Each row is a point on a landscape with many valleys, with its height.
A ball rolls from a point to the lowest of its 6 nearest points, and stops where none of them is lower. Distance is the straight distance between rows; heights are no part of it.
veva h=226: [122 131 178 101 133 152 114 153 175]
Fasu h=246: [148 109 184  84 146 157 103 158 171]
kima h=125: [128 143  77 176  95  86 161 124  86]
kud h=210: [162  84 151  84 166 162  86 130 127]
Bem h=259: [178  60 195  62 171 153  92 160 144]
fas h=294: [118 139 107 142 130 127 139 112 119]
kiga h=104: [144 114 112 110 154 155 109 110 116]
nagiv h=208: [ 92 151 184 121 120 133 134 151 186]
nuzos h=107: [160 105  92 117 158 153 106 107  97]
Fisas h=248: [155 104 190  71 148 156 103 164 177]
Figo h=206: [103 146 177 119 128 144 123 147 178]
Dite h=115: [111 145  88 175  88  76 163 117  95]
Regez h=111: [108 144  92 167  95  82 160 113  98]
Vibi h=198: [172 136  56 159 118 112 138 116  74]
Kude h=86: [ 96 150 120 155 111 106 151 111 125]
dif h=209: [116 134 152 114 138 149 116 135 152]
pamob h=153: [148 139  62 177  99  91 148 126  77]
Mutol h=245: [138 113 174  90 149 159 103 153 167]
sesev h=118: [175 126  56 147 128 128 128 112  77]
sog h=72: [134 143  81 158 119 114 145 112  95]
retuf h=244: [142 109 151  92 156 160  99 137 140]
tizo h=138: [147 107 129 103 156 163  98 118 124]
lel h=211: [158 140  61 167 106 100 147 122  76]
gubi h=85: [128 140  91 145 125 126 140 109 108]
maleg h=147: [128 130 113 130 140 147 124 114 122]
lema h=227: [120 130 136 116 143 150 119 124 140]
zenet h=406: [158  85 173  72 163 161  90 147 146]
sali h=199: [ 84 152 148 140 120 123 138 124 151]
Furi h=109: [ 73 144 118 167  84  72 169 109 117]
telig h=183: [137 110 138 101 153 159 103 127 135]
bedok h=83: [141 141  73 159 114 110 146 116  92]
Torum h=120: [ 93 148 108 171  87  83 164 114 109]
Pok h=203: [ 92 149 160 133 123 134 129 130 161]
ponu h=212: [ 75 152 133 158 100  94 159 112 131]
Rari h=204: [ 95 148 169 122 124 139 127 141 171]
gil h=251: [172  77 195  62 164 154  98 164 155]
bofi h=157: [ 92 140 100 175  67  54 171 116  96]
bar h=93: [120 148  90 159 113 102 155 113 103]
zir h=275: [159  92 180  77 158 161  94 152 155]
Bomu h=59: [139 127  98 128 146 145 123 109 112]
Mol h=247: [124 127 128 120 142 149 116 122 133]
Vap h=250: [144 118 190  81 143 155 110 166 182]
zupa h=235: [ 95 150 119 149 118 118 145 113 125]
vusu h=376: [111 142 130 129 135 140 128 122 140]
reve h=105: [170 125  66 140 138 131 126 114  84]
Lamid h=205: [106 142 163 118 133 143 123 138 166]
bub h=94: [157 128  72 140 134 128 128 110  88]
pesus h=207: [ 82 156 168 141 115 124 139 133 165]
podo h=176: [ 79 150 142 149 111 111 150 114 142]
Milat h=89: [152 114 100 117 153 150 113 110 109]
Kimop h=192: [ 88 132  96 180  48  34 171 123  92]
kadut h=124: [105 141  92 181  78  62 166 119  91]
lemi h=242: [ 98 144 141 134 130 136 128 123 145]
lodo h=87: [125 144  90 154 117 113 143 115 102]
vori h=630: [118 144 199  99 125 141 128 170 203]
zemed h=447: [126 137 190  94 133 152 118 160 187]
zona h=293: [175  60 183  65 176 157  79 153 136]
dok h=164: [180 129  53 160 121 114 133 123  68]
Dag h=119: [158  87 132  94 167 157  92 115 115]

For each start below, name the point where the ball stops.
zenet => Bomu
Fisas => Kude
kadut => sog
Mol => Bomu
telig => Bomu
Bem => Bomu
vori => Kude
